Each row is a point on a landscape with many valleys, with its height.
From any point a ball rolls to the lowest of the 2 points nearest to it. It stops when none of these is lower. Distance is the straight distance between rows; heights are no part of it.
raval height 231: [ 79 102 114 154 117 113 126 143 127 130  96 100 105  88 106  72 113 108
 138 134 111 119 136  99 138  56  95 114 178 141 107 104 155 138 101 156
 128 116 129  68 130 126  96 150 154 114 125 126 119 131 118 171 116]
pebez height 261: [109 171  77 100 129 145 116 169 170 122 157 151 142  48 148 147 142 165
 128 171 160 154 143 120 224 154 140 137 153  74 136  82 133 126 111  73
 180 134 124 155 148  87 180 109  73 158 131  93 146 137 110 118  88]
burag height 287: [ 84 145  86  89 186 115 126 120 127 112 131  79  88 130 170 132 110 121
 152 136 163  99 156 119 125  97 117 113  99 162 109  95 134 171 133 139
 144 131 165 150  84 104 141 172 131 147 110 152  75 155 127 119 166]
Fak height 710: [ 86 128 104  92 112  84 100  88 112 114  60  81 113 175 110 165  68 133
  94 101 139 149 173 167  78  88 119  73  98 170 114 147  74 111 135 170
 115 138 148 161  63 115 161 168 141 137  74 178  96 177 162 127 167]
mozun height 603: [117 144 113 112 126 147 110 203 141 109 138 163 162 107 166 185 132 131
 202 130 112 187 125  94 130 126 139 152 145  96 131  78 130 115 127 127
 155 179 144 148 132 113 142  90  87  93 169 115 160 110 170 101  96]
bipap height 693: [105 136 136  82 146  67 119  51 132 121  64  79 117 164 110 151  89 157
  68 102 154 113 135 148 115  88 113 101 101 145 109 142 120 123 130 144
 127 134 153 169  91  96 193 170 131 177  77 160  94 168 110 146 162]
Mose height 326: [129 130 152  76 132 135 140  91 158 149  73 118 111 111 113 140 143 120
 102 137 141 153 129 155 146  69  95 171 127 102 108 132 116 115 132 177
 111 123 152 126 117 160 193 130 150 108 105 145 138  84 176 190 131]
kef height 342: [ 44 113  75  98 141  99 117 127 138 115 176 118 118 106 122 104 157 122
 104 133 142  99 173  98 156 121 116 103 143 126 143 134 135 135 143  71
 181 171 107 142 145  91 110 193 132 177 147 182 131 137 126 113 131]
Nipir height 406: [165  98 176 148 149 106 153 124 106 109  79 101 134 141 136 135 115 108
 120  92  99 148  51 121 104 118 113 141 115 111 147  89 164 160 136 178
  88  65 151 120 111 190 103  94 139 101 163  66  98 137 145 131 150]
nupor height 158: [150 110 175  85 140 134 130 104 135 140  91 192 138 122 126 183 162 151
 113 159 168 151  96 182 179 119 126 181 108 119 207 118 123  75 142 140
  93 104 112 147 202 113 212  58 123  96 156  82 157  77 187 172 160]
Doz height 330: [158 198 106 178 153 203 115 173 144 125 154 145 134 106 135 104 125 112
 184 141 130 126  95 100 117 110 123 151 129  94  83  91 145 109  98 105
 136 100 141 116  97 119 131 101 109 121  98  88 127 137  41 107  83]
mavu height 455: [154  96 117 182  99 108 130 145 104 126 123 140 106 120 105 132  72 128
 161 133  97 133 127 114 137 137 146 120 166 147 132 150 155 116 137 117
  95 126 108  56 170 133  70  81 150 108 128  97 134  97 156 172 130]
bafik height 531: [ 63  64  90 126  85 134 127  56 156 157 122 111 112  80 100  86 171 125
  61 157 131  94 172 100 179  83  88 123 167 129 129 162 110 164 117 145
 127 127  91 116 147 135  95 198 165 139  99 142 142 107 177 190 138]
pogis height 505: [150 222 163 114 127 146  94 150  95 131  87 135 109 144  98 134 109 128
  83  98 160 165 121 187  93 131 106  87 104 184 136 144 139 170 125 117
  88 132 168 145  65  95 175 124 144 154  63 142 144 154  78 140 162]
ritus height 291: [ 72  92 144 188 103 137 116 155 159 153  97 123 120  95  90  71 153  90
 138 130  95  95 105  72 138  80  88 137 153 134 140 118 175 124  67 141
 132  90 109  76 138 162  66 133 145 105 171 105 157 122  91 163 148]
Nudav height 519: [171 133 191 173 128 114 152  94 116 139  79 161 102 145  74 191 114 170
 119 117 135 133 122 170 133 163 119 148 141 139 147 152 131  60 150 142
 137  93 105  87 172 129 143  33 111 122 141  57 118  84 145 188 147]
vekos height 495: [125  96  78 177 128 110 138  92 115 112 145  99 133 116 158  78  89 154
 165 172 136  77 141  94 113 117 151 126 125 162  79  97  90 165 116 157
 111  87 113  77 124 160  49 133 128 109 124 128  84 103 123 121 158]
Dul height 523: [139 164  66 176 144 161 134 128 138 134 186 128 145 126 156 110  90 178
 147 136 101 111 137  98  78 154 187 155 125 101  51  93 134 110 124  91
 188 141 115 152  98 117 109 138 145 124 115 100  97 136  55  58 101]
koput height 678: [124 159 156  93 126  89  98  88 164 152  84  88 110 164 113 144 117 164
  71 128 165  98 140 136  95 124 109 108  94 126 124 164 125 139 115 126
 104 105 149 173  72 133 208 171 126 184  86 168 124 154  75 145 128]
fela height 408: [ 82 114  93  89 125  97  86  87 158 135 129  81 113 152 180 130 143 126
 105 161 180  96 179 121  88 156 107  96  95 180 159 160  83 162 106 142
  89 113 126 173  82 137 130 190 120 153 110 202 123 149 148 105 181]
Rav height 323: [ 69 137 100  97 160 153 102 119 173 142 141  94 121 162 137 126 161  86
 107 146 139 103 184 104  72 118  99 120  89 156 125 141 120 157  77 120
 116 145 142 154  59 147 141 198 144 150 122 230 124 171 126 112 151]
Doro height 224: [164 139 125 189 147 136 179 111  95 103 180 144 108 129 131 124  71 113
 173 117 114  81 136 138 133 136 191 153 136 165  99 152 120  94 151 109
 156 121 112  82 141  79 102  91 127 125 116 108  76 109  84  99 123]
zol height 253: [120 117 161  67 140 131 121 106 144 145 100 163 136 114 107 174 159 139
 106 145 151 141 105 175 169  93 123 177 110 100 152 143 117  92 128 164
 129 115 119 143 167 125 218 111 142 102 153 141 147  76 175 183 130]
ler height 581: [ 93 116 114  76  93  86  83 151 147 147 134 144 128 164 144 129 139 103
 133 151 157 144 151 133 124 162 105  98 129 157 186 156 109 133 127  82
  81 155 118 169 141 121 155 161 119 155 142 196 177 134 139 147 128]
Pag height 104: [125  97 122 100 118 133 119  95 181 158 185 123 172 114 137  94 192 143
  91 132 117  80 159  81 123 198 134 138 102  87 127 162 134 165 110 100
 129 158 111 160 120 168 113 193 124 150 137 175 161 128 134 100 105]
Vid height 381: [139 125 179 117  97 151 151  90 136 155 120 133 106 141  89 117 162 117
  72 135 133 114 157 172 147 150 131 132 100 141 172 189 115 134 133 136
 112 132 110 150 132 143 121 176 156 118 111 159 170  98 132 179 143]
banuk height 300: [ 72 138  83  79 147 115 133 149 139 115 196 116 140 110 143 135 171 118
 128 148 122 105 193  97 138 138 137 125 130 111 130 139 148 159 112  93
 173 189 131 156 115 109 127 176 130 145 141 207 131 145 131  86 140]
ref height 437: [124  91 141 156 136 111 147 144 117 113 118 132 162 140 123 121 144 127
 156  83  88 148  66 101  99 109 127 155 135  96 137  97 170 120 142 154
 138 134 145 100 131 169  94 118 130  85 187  79  92 114 144 101 130]
rol height 335: [118 135 139 201 140 193 132 158 130 143 128 140 143 115 106  75 144  54
 158 127  72  98  82 109 107  78 107 145 128 138 108 110 158 128  90 143
 118 102 130  66 112 170  78 132 168  85 134 111 125 119  80 136 119]
liba height 624: [131 168  70 134 185 206 118 184 137 131 156 117 147  81 180  84 122 124
 164 144 105 123 176  75 118 109 141 171 149  78  79  87 147 159 102 108
 162 174 149 136  87 150 107 137 122  98 147 145 156 159 137 100  76]
fubar height 157: [131 160 144 118 137 153 126 153 103 121 186 179 123 114 128 187 140 102
 161 138 153 145 132 162 184 160 133 127 149 139 186 153 123 125 155  84
 147 175 104 136 200  59 159 100  83 131 138 125 157 138 134 141 123]
zefoz height 214: [109 166 116  90 136 144 115 161 143 114 160 172 121  96 150 177 150 148
 152 168 190 152 112 148 198 142 125 138 134 136 173 120 128 106 123  84
 146 137 118 152 172  70 185 109  62 163 136 113 135 131  96 127 108]
sifu height 368: [169  96 107 158 134 151 173  83 127 123 114 103 134  78 108  73 119 114
  74 128 112 109 140 100 180  87 135 149 151  86  75 131 145 172 145 138
 111 112 117  71 159 172 117 111 177 114 107 124 117 101 170 164 125]
nodu height 594: [130 168 145 135  95 144  93 138 149 149  97 118 104 135 124  98 126 113
 133 142 134 137 130 140 111 131  79  94 114 162 119 150 131 145 111 136
  80 102 142 143  84 148 119 128 133 119 101 157 150 115  98 177 127]
bem height 466: [179 124 176 182 123 123 168 106  62  96 136 163 106 164 113 154 113 109
 123  83 135 132  94 188 147 143 134 124 153 171 173 161 144 107 177 153
 125 127  87  80 174 105  90  86 129 122 143  63 111 135 107 159 167]
Fas height 537: [126 120 192 137  94 115 140 116 130 146 100 153 118 168  85 167 144 157
 144 127 146 122  94 169 119 142 110 161 125 147 152 151 154  64 117 136
 142  94 100 122 141 128 148  74 112 151 152  91 138 120  96 152 126]
turo height 442: [181 170 207 114 164 160 117 143  78 124  79 105 129 125  88 169 102 118
  98  96 111 184 126 172 120  61 150 133 118 131 103 143 110 130 179 165
 111 132 188 131  42 126 173 110 156  80  90 110 121 134 148 143 133]
losaz height 457: [136  74 123 180 109 142 165 130 121 134 144 156 165 115  97 108 148 133
 125  82  46 118  91  73 107 138 168 173 143  67 120 120 149 110 122 146
 171 144 133 110 143 156  83 104 149  83 152  96 123 107 139  90 109]
zuz height 539: [ 93  90  79 168 124 104 134 120  95 135 191 114 165 114 128  59 143 125
 122 128 101  73 149  76  84 149 139  86 131 128  90 119 127 137  94 113
 145 141 134 121 110 142  33 166 164 129 146 155 119 155 117  73 117]
dos height 613: [140 177  91 121 136 207 102 215 132 109 165 149 162  88 182 136 159 115
 177 147 113 162 148  93 124 113 146 138 150  54 132  85 130 151 104 101
 153 163 167 146 110 134 121  95  84  85 141 136 185 140 134 108  74]
mizu height 400: [141 139 182  85 129 114 100 124  92 129  70 120 124 148 145 174 117 112
 100 105 128 186 110 188 125  94 108 122 115 157 137 128 114 131 161 177
  93 125 174 141  83 136 157 121 159  71 112 151 134 120 187 135 170]
dif height 428: [117 106 136 136 100 105 100 149  94 118 100 131 107 152 135 151  72 128
 170 122 111 166 127 146 116 114 125  84 158 163 110 130 126 111 160 126
  93 144 122 107 130 125  92 111 156 105 139 111 120 154 172 160 135]
Remut height 434: [102  81 140  86 100  89 162  82 147 143 133 124 137 153 110 136 151 162
 101 104 125 102 133 134 112 163 137 145  97  97 119 148  98  92 118 153
 136 139 116 155 128 140 142 165 124 163 146 149 109 132 141 110 119]
Mir height 521: [118 103  94 206 134 107 140 118  99 105 191 126 148 126 144  70 100 131
 154 141 107  73 130  92  78 148 160 106 121 154  89 118 111 130 115 122
 129 125 107  85 118 138  35 146 157 120 122 134  93 136  71  78 127]
sigi height 250: [143 156 152  89 142 154 145 148 122 130 157 137 161 132 134 144 200 119
 126 106 146 141  85 135 145 147 123 166 110  73 169 111 148 117 106 128
 149 130 135 154 158 118 156 127  81 142 132 108 120 139 112 105 105]
bub height 223: [ 74 148 101 120 159 121 127 126  97 114 148  90 115 133 131 105 142  80
 145 125 130  99 154 142 138  77 120 108 110 174 131 104 146 147 126 148
 153 146 145 131 112  96  98 182 152 139 128 177  78 144 134 116 167]
Sifa height 500: [177  89 158 131 138 141 136 146 100 121 170 122 154 168 126 128 145  66
 143  91  79 118 138 132  66 154 141 120  78 138 139 175 101 149 141 150
 102 150 114 156 102 158  86 153 147 120 135 158 145 143 167 105 128]
madu height 188: [122 168 116  73 164 117 137 147 123 107 188 113 131 139 164 148 161 136
 116 102 159 146 125 125 121 153 139 144 103 109 171  97 150 143 145 100
 158 149 142 160 138  96 147 159  81 148 136 127 116 141  99  70 140]
zaka height 498: [206 128 192 216 123 104 162  97 105 140  63 152  76 123  66 186  68 149
 103 108  76 143 158 148 119 141 152 123 143 133 122 178 114  75 156 124
 132 120 130  57 147 129 124  20 155  98 110  69 154  94 139 186 134]
pemo height 417: [143 105 152 137  98 134 134  92 139 153 100 154  97 129 112 115 135 122
  94 145 129 130 127 173 156 142 125 120 123 155 174 171 114 163 151 126
 117 120 113 111 188 138  83 136 148 114 116 115 173  54 160 191 170]
kis height 478: [173  84 150 147 132 143 170 115 120 125 158 147 168 157 117 107 148 119
 142  98  51  98 128 104  79 156 152 138  96 102 118 152 107 129 129 148
 132 153 132 143 132 177  81 131 150 115 147 139 136 123 163  88 109]
Roze height 339: [141 182 102  92 202 138 142 128 125  83 145  55  93 131 178 134  83 139
 132 146 160  97 157 135 112 123 154 136 101 140 104 106 138 183 148 115
 140 126 156 153  68 122 147 165 127 144 105 133  71 134 130  89 182]
fab height 554: [ 75  76  92 157  79  91 137 133 138 148 156 147 166 130 124  63 165 133
 120 110  97  99 128  67  58 152 112 104 150 111  98 117 147 112 107 128
 175 151 125 131 145 141  43 161 132 113 148 136 117 134 108  78 112]
Litu height 405: [ 89  93 145 146 103  95 121 159  92 122 110 143 123 171 123 169  71 146
 197 106 102 151 115 138 106  83 117 122 150 169 111 118 124  84 148 148
 152 132 112  91 132 124 113  83 131 112 155 110  96 139 156 141 131]
Vob height 292: [158 170 196 110 111 177 134 154 101 145 164 175 150 131  89 156 188 117
 114 139 149 147 113 135 174 180 141 163 108  83 183 151 130 111 103 131
 127 126 109 147 151 119 177 108 100 149 128 113 170 125 104 135  97]
mezet height 508: [143 158  91 170 147 149 147 162  98 113 211 138 132 142 126 128  93 131
 145 111 109 118 129 101  88 168 168 130 125 119  99 121 139 105 130  79
 168 156 106 130 109  85 111 122 129 134 127 111  86 176  37  39 122]
Dofud height 462: [173 124  84 176 141 121 161 104 121 107 130 105 121  87 156  93  59 154
 160 163 126 100 134 104 156 129 188 141 140 115  61 106 111 143 138 112
 113  98 112  57 149 149  92  86 135 105 127  94 106  93 131 127 111]
pokor height 569: [ 82  75 131 176  80 102 146 143 140 128 148 172 158 145 108  90 166 118
 163 123  94  91 121 110 103 156 136 125 149 149 163 118 133 124 117 143
 154 137  89 120 172 117  42 149 118 118 173 123 147 100 118  88 143]
dogas height 611: [ 66 132 122 137  69 111  90 139 137 143 106 113 100 162 111  98 139 110
 112 129 144 123 142 143 101 122  82  67 123 198 126 156 128 128 105 116
  99 111 114 137 103 128 113 174 145 152 114 149 129 166  85 156 145]
gafor height 465: [ 89  89  86  77 122 111 102  72 180 135 150 111 138 117 164 121 165 138
 104 169 156  97 165 112 139 143 103 107 112 148 142 161  83 185 108 136
  93 121 108 158 130 148  96 194 133 137 117 192 137 103 182 138 168]
zunug height 662: [114 150 131  92 124  73  95 131 164 129  88 119 113 148 139 156  99 197
 140 154 164 124 118 125 123 135 111 101 117 135 100 118 124 121 113 115
 107  94 125 175  84 119 203 129  94 189 110 128 135 146  70 131 106]
Ran height 338: [ 81 135 140 101 135 107 107 177 116 143 124 136 144 201 150 140 162 107
 146  96 149 166  96 150  87 116 111 139 112 155 152 113 145  84 109 144
 145 121 138 171 107 129 157 136 106 166 161 158 124 172 114  82 131]
tezam height 321: [133  87 152  55 127 100 142  86 160 132 104 131 140 150 135 173 143 135
 110 150 134 122 114 186 140 106 144 175  96 102 182 156  78 104 136 162
 131 134 111 159 161 130 193 144 138  96 159 162 143  60 197 136 145]
dedu height 264: [142 117 105 152 116 148 135 108 153 135 153 141 166  61 135  53 173 119
 110 138 120  94 111  72 168 162 141 135 158  68 115 112 164 161 116  95
 139 104 122  90 165 162  95 137 117 123 135 108 134 108 121 123  89]
buzed height 564: [146 127 143 161 104 135 113 154 171 141 107 152 143 121 140 138 150 145
 173 148 125 139  89  89 110 168 113 134 131 120 121 101 143 123  75 115
 103  84 127 114 126 162 109  78  95 104 166 113 151  91 129 151 110]
poga height 374: [ 76 112 144 125 112 110 124 161 109 124 111 145 134 209 117 137 133 126
 178  96 114 157 120 161  63 116 116 112 118 163 129 116 131  68 130 140
 144 121 116 138 131 121 141 101 102 154 168 129 105 165 126 100 131]
Nez height 646: [ 87 129  89  77 142  64  84 152 174 125  85 103 108 140 206 135  94 169
 113 149 181 160 112  91 131 120  97  98 145 124  95  86 145 145 104 130
 108 106 137 192  93 127 198 159 108 204 110 142 132 174 110 103 111]
vipas height 196: [142  85 125 113 127 125 129  58 153 150  79  72 132 125 138 107 110 154
  84 133 112 122 158  89  95 102  89 121 114 104  86 136 100 159  93 170
  75 114 141 139  85 194 128 165 152 148  98 159 125 154 155 166 118]
mab height 578: [136 164 147 117 124 154  98 166 143 139 112 141 124 116 136 141 146 110
 147 150 143 146  95 134 130 136  91 124 138 145 144 140 143 141 115 127
 100 119 144 119 134 139 135 105  97 116 138 131 142 108 138 166 124]
zikup height 274: [123 121 149  61 157  90 118 141 105 104 149 116 142 192 153 153 145 108
 118 103 166 161 111 170 101 160 133 135  88 139 173 124 121 120 143 119
 114 139 138 177 125 104 182 146  97 175 140 152 121 172 128  71 154]
tezo height 304: [157  64 156 126 145  97 144  75 118 133  86  64 142 154 131 108  96 119
  81  93 111 137 126 110  90 107 100 104  96 118 104 114 110 157 119 195
  93 108 168 148  94 179 108 160 160 138 114 117  96 178 167 130 123]
fugef height 149: [ 85 130  83 148 119 133 127 128 110 134 142  99 117 111 110  93 119  90
 153 135 131 100 163 119 132  73 116 119 149 167  88 128 116 126 118 141
 146 129 120 100 112 108  88 166 157 115 130 173  99 117 124 145 155]
datet height 604: [ 74  91  80  78 127  68  71 143 163 145 125 113 132 106 179 128 156 122
 113 171 162 149 138 116 150 140  97  93 140 121 173 120 121 147  99  96
  81 142 127 187 134 134 160 186 122 167 144 182 168 153 150 120 111]
Bobut height 167: [145 147 113 146 157 143 139 117  96  94 186 145  99 123 163 157 114 119
 172 124 119 106 147 147 176 142 192 139 151 165 138 146 129 112 168 111
 173 163  99  92 176  70 104 106  97 119 131 129  87  96 119 105 154]
mig height 422: [200 170 174 127 195 187 129 144  92 132 109  89 117 138 108 157  66 130
 143  97  90 156 150 131 104  54 146 125 118 125  68 105 104 138 173 128
 110 120 179 162  22 140 193 120 164  99  87 107 115 179 125 115 118]
gok height 366: [140  96 176 129 135  98 130 109 108 122  64  94 112 165 137 118 121 103
  94  78 130 167  80 137  94 106  93 102 116 120 145  96 143 155 111 190
  93  82 165 145  99 178 135 129 158 127 135 101 115 177 142 144 138]
Lezaf height 628: [ 83 109  88  56 150  81  98 158 149 124 116 115 128 127 202 142 117 146
 111 148 170 176 113 108 145 115 107 105 130 100 117  83 136 136 122 127
  98 150 156 184 130 130 183 146 117 170 142 140 141 155 158 119 110]
Goza height 552: [129 121 180 171  91 132 116 159 171 176  94 168 132 155 102 164 149 161
 162 138 131 135 103 109  98 189 118 141 123 126 134 139 141  68  86 126
  98  96 116 125 123 162 125  69 102 125 169  89 162 106 101 143  96]
voz height 475: [161  92 135 213  85 102 153 103 113 152  92 135  93 123  80 143  52 142
 125 121  82 123 132 116 123 131 144 114 153 153 101 187 120 111 136 123
 124 109  96  52 163 143  83  63 165 105 115  90 140  97 118 183 142]
ledel height 528: [167 206 165  89 128 122 104 163 101 116 122 131 109 141 144 156 109 124
  91 140 181 173  98 169 131 155  95  92 139 149 167 144 127 165 146  98
  67 132 157 152 126  91 182 125 109 152  83 127 142 154  87 151 147]
vozan height 501: [ 80  59  88  96  95 109 115  61 143 144 118  97 122 126 135 119 145 138
  97 158 135 126 141 126 148 120  88  96 136 136 150 148 102 155 136 132
 106 130  98 149 161 135 107 189 146 142 121 151 149 109 182 158 161]
kelor height 270: [153 164 110 190 137 174 160 134 123 131 173 170 127 125 112 165 109 143
 190 134 105 112 141 114 129 155 192 163 138 115  80 111 120  60 125  97
 189 131 109  95 147  92 129  67 102 124 110 102 125 106  87  93  81]
kepaz height 315: [153  89 118 155 139 146 164  88 130 111 150 132 145  69 109  62 174  92
  81 132 121  82 104 111 207 131 133 138 163 109 137 135 160 190 148 123
 118 103 102  92 182 151  90 155 158 143 123 100 116  94 133 144 135]
Sas height 380: [170 137 165  96 121 112 156  57 158 146  66 110 111 102  85 140 126 156
  66 131 135 119 140 157 140  98 110 148 105 112 100 157  98 113 125 155
 122  79 149 125 113 159 173 116 134 132  89 120 130  92 141 190 138]
vupa height 201: [126 122  93 120 130 131 117 109 158 145 164 129 173  80 153  72 177 158
  91 147 119 103 139  85 151 190 143 138 135  57  94 116 153 165 103 106
 147 160 138 151 130 162 104 155 111 145 131 142 151 128 135 104  96]
tepu height 553: [134 166 121  78 113 101  64 144 110 127 126 120 106 138 166 145  98 116
 101 151 171 187 131 159 122 160 103  68 127 173 158 134 127 165 137  95
  70 173 144 160 130 102 147 156 129 136 106 184 153 162 141 162 150]
Sorit height 296: [115 178  85 135 105 138 100 155 179 136 156 142 143  49 151  96 155 170
 122 158 141 141 134  94 176 152 147 146 164  63 104  75 149 131 106  99
 204 128 132 149 136 105 135 125  70 142 144  86 124 137  58  90  92]
Kema height 297: [181 175 148 194 131 195 148 158 126 117 167 160 130 122 108 156 127 120
 188 125 119 124 102 111 106 144 165 158 118 113 124 113 114  90 117 111
 149  96 122  97 135 112 127  54  86 108 127  91 111 110  87  93  79]
les height 476: [147 211 150 143 111 161  99 177  82 139  60 108 119 117 101 122  78 143
 107 105 116 183 137 174  90  99 107  78 101 180 109 118 106 149 140 164
  85 151 178 122  52  99 157 127 183 106  37 140 147 139 131 133 149]
Ravol height 364: [124 190 132 197 153 182  89 167 140 143 115 135 126 115 103  72 136  80
 175 128 112 104  85  96 104  61  90 124 134 150 114 101 151 113  95 126
 107 103 122  93  88 129 120 100 146 115 115 100 117 134  42 152 110]
vami height 386: [159 163 133 117 198 158 139 151 100 115 148  72 108 152 162 159  52 127
 161 124 121 122 150 145 105  92 173 140 104 143  87  98 118 145 163 116
 121 131 154 170  48 129 138 138 154 108 106 115  95 177 136  81 136]
Kavo height 418: [180 141 165 134 127 144 175  84 157 140 101 137 139 102  63 120 136 144
  87 131 116 108 125 124 155 113 137 150 103  70  78 146 113 112 112 132
 135  72 136 121 110 163 180  85 137 153 107 113 136 108 110 166  81]
Kotol height 595: [ 71 131 100 114 105 129 109 187 151 140 125 156 151 125 140 143 155 121
 225 142 101 155 145 112 116 121 129 141 159 137 139  96 117 105 129 117
 178 175 127 139 148  99 112 115  83 101 182 170 161  95 155  94 113]
nedu height 722: [ 83 113 105 124  90 107 104  98 108 140  52  87 106 189 110 157  63 128
 141 106 123 130 145 159  85  65 109  84 119 190  97 126  90 101 136 206
 131  91 154 130  88 109 123 148 146 123  95 161  74 162 137 145 166]
papok height 488: [125  63 182 133  99  86 153 117  82 106  97 141 109 186  89 111 113 134
  68  97 129 145  76 172 131 156 102 105 128 143 190 134 151 119 159 126
 107 126 101 129 187 146  99 128 148 158 152  73 135 170 134 172 137]
Motus height 362: [151 137  75 121 159 150 158 145 136  93 151 155 161  77 155 154 131 148
 154 144 113 150 108 124 176 107 180 188 147  80 102  81 135 128 167 132
 177 132 136 106 170 109 146  90  95  96 141  73 110  87 169  78 111]
lokul height 227: [ 88 135 111  86 158 151 114 125 178 143 185  91 126 119 138 102 179 116
  94 137 130  72 185  58 108 168 111 115 101 108 138 156 148 152  85  69
 130 168 142 155  83 141 135 193 132 160 117 208 153 164 126  80 132]
zok height 329: [128 160  46 128 136 149 136 170 148 121 154 131 147  67 173 122 130 169
 167 159 135 143 145 111 156 114 169 176 157  75  74  62 145 141 132 115
 222 140 140 133 149 107 110 124  99 109 149 102 107 110 107  91 106]
tif height 444: [145 154 154 119 100 130 100 157  86 137  38 117 113 126 150 120 104 139
  68 101 142 207  98 188 121 111  89  70 111 183 141 126 105 162 148 180
  70 139 189 125  84 105 127 123 157 111  65 126 137 128 169 126 161]
vizu height 384: [115  61 138  62 111  90 126  86 167 125 117 132 127 172 131 141 168 141
 103 139 138 101 149 167 105 149 155 159  86  98 184 170  89  98 118 165
 117 130  88 165 153 132 164 196 134 122 151 179 152  93 169 117 126]
Kire height 426: [183 112  69 164 171 114 144 107 111  86 130 132 119  76 156 123  72 131
 153 163 129 124 138 121 195 116 174 133 168 121 109 115 128 158 190  98
 110 110 114  50 205 129 106  69 130  88 139  78 103  75 188 149 133]
favu height 443: [179 106 173 160 114 133 138  94 127 129 118 153  83 139 105 126 140 124
  96 129 145 114 107 188 171 161 138 120 143 165 189 156 146 132 166 121
 120 126  87  92 211 110  98 104 122 107 130  71 143  74 130 171 175]
pogod height 464: [127  64 160 108  87  86 171 109 112 136 126 139 132 163  88 113 140 145
  81  90 121 126 106 131 144 166 126 121 131  92 136 152 142  91 142 135
 128 130 107 139 164 142 125 126 146 157 160 107 134 160 129 143  87]
sug height 412: [188 116 130 120 141 155 178  94 151 136 113 123 148  96  95 118 135 130
 104 129  94 131 145 115 169 137 139 171 128  68  85 148 125 147 127 132
 140  96 144  81 136 187 162  73 135 116 114 128 146  87 177 159  88]
Belu height 90: [159 160 124 167 147 152 133 147  96 102 172 162 105  94 131 182 102 104
 177 150 139 141 142 157 192 127 132 116 179 161 172 137 135 120 182 101
 131 158 109  78 207  43 124  74  97 113 125  87 126 115 130 150 123]
lugu height 333: [169 156 199  91 104 150 137 124 132 141 138 149 132 137  79 123 175 100
  74 125 161 136 112 153 155 160 130 158 108 102 167 179 129 101  96 123
 108 118 121 159 117 153 180 130 134 142 111 142 188 124 114 176  98]
gavev height 483: [162 155 162 151 112 146 158 138  66  94 176 144 124 157  93 141 122 114
 135  76 144 130 105 161 135 160 127 129 136 160 179 154 143 113 156 105
 147 146  95 113 154  86 111 100 110 147 138  93 111 165  86 110 114]
Lasa height 395: [158 119  94 126 175 150 149 138 112  76 141 132 139  88 159 137  90 117
 177 124 122 124 116 132 206  83 171 151 168 117 118  94 121 125 210 109
 132 136 124  66 183 106 123  88 117  82 142  84  94  95 188 121 137]
lavul height 496: [134 139 120 163 115 132 158 152  63 100 201 165 129 151 120 137 121 139
 149  57 127 123 116 136 120 177 149 137 155 129 146 127 138  93 153  93
 194 168  99 119 148  65 121 114 104 154 127 110  93 187  53  63 117]
nizu height 582: [ 88 123 110 131 109 124  95 175 178 132 159 164 153 133 137  91 180 103
 186 150 130 110 142 107 107 164 116 105 144 154 156 124 130 123 109 107
 145 151 112 144 149 129  79 145 101 132 184 155 166  95 119  95 124]

Where does a ball stop that starts at each point below?
kis | vipas
sug | Pag
bipap | mizu
tepu | mizu
mezet | madu
dos | Belu
mig | fugef
Kire | Belu
buzed | madu
mavu | madu

Write out the way that a ball takes from each point below.
nodu | mab, buzed, Goza, Fas, Nudav, zaka, voz, mavu, dif, Litu, poga, Ran, zikup, madu
zuz | Mir, vekos, Dofud, Kire, Lasa, Motus, zok, Sorit, pebez, zefoz, fubar, Belu
liba | zok, Sorit, pebez, zefoz, fubar, Belu
nedu | bipap, koput, zunug, Nez, Lezaf, datet, ler, tepu, ledel, pogis, les, tif, mizu
Fak | bipap, koput, zunug, Nez, Lezaf, datet, ler, tepu, ledel, pogis, les, tif, mizu
